Points on a hilly landscape, in no order, each with its height.
A ball rolls from a point to the lowest of its 2 nearest points, and stops where none of them is lower. Distance is the straight distance between rows; heights are no part of it.
Pufa (h 249): [154 102 186 129 167 117 103  76 166 136 125 112 171 133 123 174  80 163
 154 143 172]
Bezip (h 813): [170 106 118  87 162  84  91 116 104 123 146 125 144 161 155 146 105 174
  97  98  97]
zume (h 353): [129 106 192 189 121 175 127  94  87 157 133 130 140 136 142 110 125 106
 134 133 112]
ledit (h 178): [ 72  94 163 146 156  82 163  75 128 145 174  96 141 125 137 118  97 137
 212 137 115]
siz (h 379): [160 128  71 142 140 118 163 151  84 115 149 148  87 127 106 104 132 173
 149 153  82]
muso (h 841): [133  89 129 101 155  70 107 111  75 142 171 112 131 145 158 121  92 120
 115 113  76]
sobi (h 612): [164 142 112 145 133  95 141  98 112 135 154 127 136 177  99 106 130 223
 173 132 110]
Volot (h 471): [109 154 122 121 122 106 101 118 168 116 118 130 138 123 136 157 182 131
 106 141 162]
Guzuk (h 173): [123 112 179 148 160  77 152  76  73 168 175 120 124 149 129  98 143 137
 169 138 102]
nosim (h 743): [ 81 169 174 153 103 182 124 150 136 147 111 137 146  94 132 142 164  78
 115 139 168]
mono (h 893): [167 106 217 102 171 142 101 112  95 178 123 139 141 141 140 151  95  91
 107 123 121]
Varu (h 152): [193 105 167 140 160 127 126 101 103 150 141 145 143 155 114 143  99 161
 153 143 132]
zek (h 273): [164 152 169  85 144 160 122 161  70 157 131 152 114 129 123 132 116  68
  62 124 115]
lufub (h 698): [163 160 162 101 109 142 106 130 119 168 115 123 139 169 131 114 134  83
  90  98 141]
noti (h 468): [167 136 107 132 109 161 124 130 168  98 110 139 141 131 117 140 115 168
 104 110 147]
tisav (h 556): [ 32  84 167 157 160 114 141  69 117 151 140 104 137  96 148 139 153  99
 153 133 145]
zorak (h 877): [149 128  81  93 185  58 147 152 159 116 148 119 116 108 109 184 112 141
 177 167 130]
puba (h 373): [167  92 144 146 132 210 110 140 124 123  80 166 128 129 122 117 117 144
  62 123 115]
fani (h 510): [ 66  68 209 162 153 140 103  57 118 154 128 123 162 106 155 143 151 116
 110 131 131]
gab (h 721): [120 158 173 128  98 178  97 131 159 144  95 133 140 138 137 131 134  87
  98 109 165]
sakeb (h 406): [153  96 167 146 124 218  97 131 144 106  90 163 152 103 134 159  85 133
 108 134 139]
Sem (h 395): [ 96  90  79 105 170  62 138 143  99 115 169 123 115 110 141 126 106 142
 146 146  71]
Kive (h 793): [ 90 138 114 184 107 151 153 118 162 105 115 124 134  97 122 129 150 149
 174 155 170]
kabu (h 474): [122 170 143 146 121 137 128 138 136 146 148 112 139 125 121 129 121 105
 179 122 168]
buza (h 759): [118 142  66 118  93 121 125 154 135 100 129 121 118 125 145 107 146 170
 125 118 108]
mal (h 704): [125 139  95 130  65 174 130 166 174  92 128  97 155 108 153 138  64 123
 172  93 135]
kel (h 221): [127 167 134 130 125 181 147 164 156 134  85 171 109 103  80 143 163 116
  95 169 160]
mide (h 509): [143 153 153 111 133 113  88  98 154 145 106 127 158 164 126 155 164 159
  93 109 176]
Farid (h 186): [ 28  80 121 133 199  53 167  83 145 135 161 119 108 108 143 119 149  97
 166 132 129]
Lir (h 549): [153 166 142 147 114 136 139 104 138 147 115 143 130 169  80  98 184 147
 112 129 171]
Bena (h 843): [140 129  63 105 146  99 124 183 164  96 121 127 101  93 119 185 144 133
 151 162 127]
Vana (h 407): [111 141 110  84 150  32 119 119 129 137 174  95 143 150 143 139 113 140
 151 111 125]
rav (h 674): [116 135 130 119  77 163 102 143 141 130 146 101 146 129 171 120  66  86
 154  83 123]
Loze (h 566): [168 163 137 135  58 147 124 110 177 138 105  94 144 181 125 117 100 142
 162  91 166]
dos (h 328): [146 123  78  99 135  88 147 172  84 105 157 149  89 118 129 120 126 117
 142 147  76]
sebol (h 274): [177 151 109  95 132 135 149 167  75 129 133 166  87 136 103  93 137 113
  95 139 112]
rutem (h 636): [137 106  80  99 121 144 115 184 127  86 138 129 119  92 166 134  90 131
 112 112  94]
zab (h 403): [119 183 122  91 117 137 119 195 145 130 103 121 118  89 111 159 142  42
 141 134 147]
teze (h 761): [ 90 143 143 126 102 159 120 161 177 106 109 113 153  78 143 176  95  85
 157 142 172]
Riz (h 501): [184 119 110 154 119 158 153 108 163 119  71 145 120 158  88  94 127 175
  80  97 151]
Nev (h 437): [163 113 126 132 122 181 107 130 172  90  95 134 150 101 133 177  72 167
 126 130 154]
bago (h 676): [ 94  94  79 124 111 130 136 164 116  92 158 113 134  89 153 129  73 158
 168 125  81]
mot (h 356): [164 167 120  70 117  71 123 140 114 142 161 107 121 170 143 117 111 121
 144  98 125]
dufa (h 220): [118  75 161 136 187  75 123  66  92 143 159 134 132 152 140 133 158 170
 134 126 104]
mufo (h 264): [101 141 114 118 131 172 108 177 140 120  95 147 123  79 120 170 163  95
  86 159 135]
gal (h 651): [ 70 156 150 118 186  86 124 118 151 141 112 130 136 103  97 184 182 109
 115 187 174]
lipu (h 421): [ 92 164 109 125 121  91 135 146 143 123 140 108 126 114 129 145 161  95
 151 146 164]
rit (h 616): [120  92 161 135 106 113  81  91 127 127 130 106 169 139 171 141  91 135
 140 101 111]
vudu (h 181): [149 194  92 120 105 153 137 156 186 129  89 131 118 136  86 120 158 121
 112 114 189]
todev (h 310): [154 126 189 145 141 183 118 129  69 158 125 158 115 131 116 113 129  92
  92 138 105]
Zoder (h 824): [ 93 146 130 109 117  66 143 122  85 145 174 108 108 142 146 106 155 101
 136 116 106]
Rap (h 514): [122 153  33 134  80 111 169 179 131  85 133 134  78 118 105 102 152 162
 186 144  66]
naraz (h 540): [147 168 145 119  95 119  94  87 177 131 116 116 176 175 136 147 127 147
 150  97 169]
tege (h 83): [ 69 106 166 130 178  56 159  73 119 159 175  90 118 136 136 106 148 110
 170 126 128]
muri (h 580): [190 123  96 111 102 176 126 149 123 123 100 144 109 160 121  82 124 134
  44  79 108]
dem (h 573): [ 68  80 115 110 117  85 110 113 127 117 152  96 164 131 165 145  81 147
 148  90  99]
Tas (h 673): [191 131 162 125 117 172 126 128 113 152 117 132 130 160 124 102  79 102
 123 106 122]
Gifi (h 814): [103  92  92 139 158  96 124 162 171  80 120 127 118  63 125 201 119 123
 159 181 128]
dadi (h 869): [141 106 178 106 174  88 121 102  94 161 160 116 141 156 141 126 108  84
 113 121 119]
tupu (h 263): [125 148 147 176 104 210 145 128 160 121  77 148 137 122  91 124 138 136
 113 146 169]
Sab (h 313): [171 162 123  90 110 104 160 138  71 136 148 125  92 160 123  83 124 101
 134 125 104]
Vuzan (h 734): [113 128 115 136 110 146 131 145 157  96 135 114 153  81 133 161  78 133
 184 137 151]
bupu (h 529): [191 146  91 132 125 157 160 127 139 123  73 146  97 164  65  54 161 163
  60 110 138]
Tego (h 255): [100 119 138 144 138 112 151 120 121 139 170 105 132 118 149 130  71 117
 184 141 118]
dipit (h 469): [149 144  48 112  80 138 187 195 105  94 126 134  67 138 121  77 142 113
 143 142  76]
rotif (h 794): [ 95 155 167 138 109  93 120 102  97 160 153 116 123 164 143 102 184 100
 125 111 140]
zule (h 233): [179 158 115  63 143 166 128 201  94 127 109 165  88 116 108 134 128  74
  80 144 114]
lurub (h 438): [139  92 190 143 158 175 109 104 118 132 104 157 149 116 122 168 104 143
 107 148 133]
Veti (h 719): [ 57 119  66 138  75 115 125 143 145  94 148 102 128 112 146 128 118 179
 165 111  92]
Tugu (h 594): [155 183 108 112  75 151 133 154 160 130 127 101 131 161 123  93 100 114
 142  89 151]
Zurol (h 789): [145 133 100 118 110 100 104 123 125 116 138 119 142 167 147 112 132 171
  95  87  97]
Lilik (h 180): [190 156 122 119 138 185 148 167 149 127  80 176  95 128  67 120 140 129
  86 138 166]
gam (h 856): [ 98 143  83 106 106  54 140 123  69 125 186 127 110 145 145  98 169 153
 128 133  76]
Noki (h 523): [ 72  78  95 115 149  71 108 110 154  95 145 114 157 101 180 165 117 158
 120 106 118]
Simi (h 557): [207 135  99 102 120 140 159 123 110 144  75 126  92 172  92  46 118 151
  67  69 114]
bos (h 200): [183  66 206 142 168 131 110  61 122 160 122 135 160 149 132 164  74 135
 152 144 141]
Fufa (h 646): [141 108 146 149  90 172 105 120 132 138 121 120 152 145 152 119  89 130
 149 102 113]
Luziv (h 102): [184 115 161 127 188  88 108  94  99 150 147 154 136 152 109 151 134 171
 102 156 147]
Ren (h 302): [108 105 131 195  91 207 135 114 140  98  95 157 126 103 116 112 144 162
 116 135 135]
boz (h 337): [157  90 140 201 117 209 134 107 128 119  87 162 129 123 132  90 109 168
 109 132 107]
Relat (h 627): [157 158  84  97  72 158 165 178 137 121 114 115  97 137 118  59 101  97
 135  89 111]
Bupid (h 604): [153 107  96 132  96 165 112 161 120  97 113 136 122 127 161  97 106 140
  71  89  91]
Disa (h 513): [148 174 151 157 124 133 138 106 149 139 130 115 140 146 103 140 151 155
 161 143 180]
Pog (h 605): [ 63 120 145 146 158 104 126  98 124 133 148 133 130 101 131 144 175 104
 111 166 151]
nosab (h 648): [130 150 119 120 122  64 128  88 150 135 153  98 151 173 124 135 129 212
 167 118 135]
dibi (h 464): [ 74 119  91  85 141  31 105 129 148 110 156  99 148 123 162 148 136 123
 107 110 121]
tefo (h 128): [179 186 105 120 119 164 171 154 149 137 102 126  95 141  74  90 151 116
 119 113 152]
rori (h 165): [126 116 149 117 178  60 112  80 101 140 159 137 133 151 130 136 184 154
  83 150 130]
logik (h 399): [110  76 198 158 154 169 118 112  94 151 124 130 147 105 140 158  97  95
 138 146 129]
Mek (h 473): [123  67 207 170 153 160  74  58 117 138 105 142 164 128 138 164 148 147
  96 139 117]
dil (h 309): [ 96 135  84 105 115 116 102 185 134 118 116 133 113  93 151 143 176  86
  83 138 107]
gizi (h 340): [ 66  66  91 138 165  87 127 139 117 106 133 124 119  73 138 147 131 123
 128 153  95]
gefa (h 268): [ 18  68  92 138 186  73 144 110 139 127 143 136 100  90 141 144 150  79
 136 152  94]
gaz (h 427): [150 125  76 144 118 171 184 178  95 109 122 158  73 103 105  77 130 138
 155 157  83]
somu (h 765): [ 83 132 140 176  95 186 143 137 126 129 122 127 124  84 131 123 136  96
 152 148 154]
vagu (h 581): [167 165 135 143 132 112 134  90 115 142 130 130 118 195 103  97 174 175
 150 125 129]
Numi (h 767): [ 80 148 190 149 119 152 124  99 110 159 134 119 145 134 140 123 174  87
 126 129 157]
fus (h 357): [130 166 103  86 123 112 113 175 126 134 136 124 126 115 143 139 135  59
  92 138 138]
vap (h 785): [ 69 120 106 133 120 129 115 158 171  93 107 123 130  51 133 181 135  93
 153 160 154]
kog (h 70): [142 164  94 158  96 162 168 146 144 120 106 140 106 129  89  65 167 140
 122 136 131]

Call two points neighbours if one is among the 2 nearest of the other. Go from one point of each pair to the other, from neighbour to neighbour, staying as low as possible. Name the highest point that can't be avoided.
sakeb and zule -> lurub
tege and dos -> Sem
tege and Luziv -> dufa

Where does a ball stop that starts at each point below?
fus -> kog
zorak -> zule
puba -> kog
buza -> sakeb
lufub -> zule
tisav -> zule
Bena -> zule
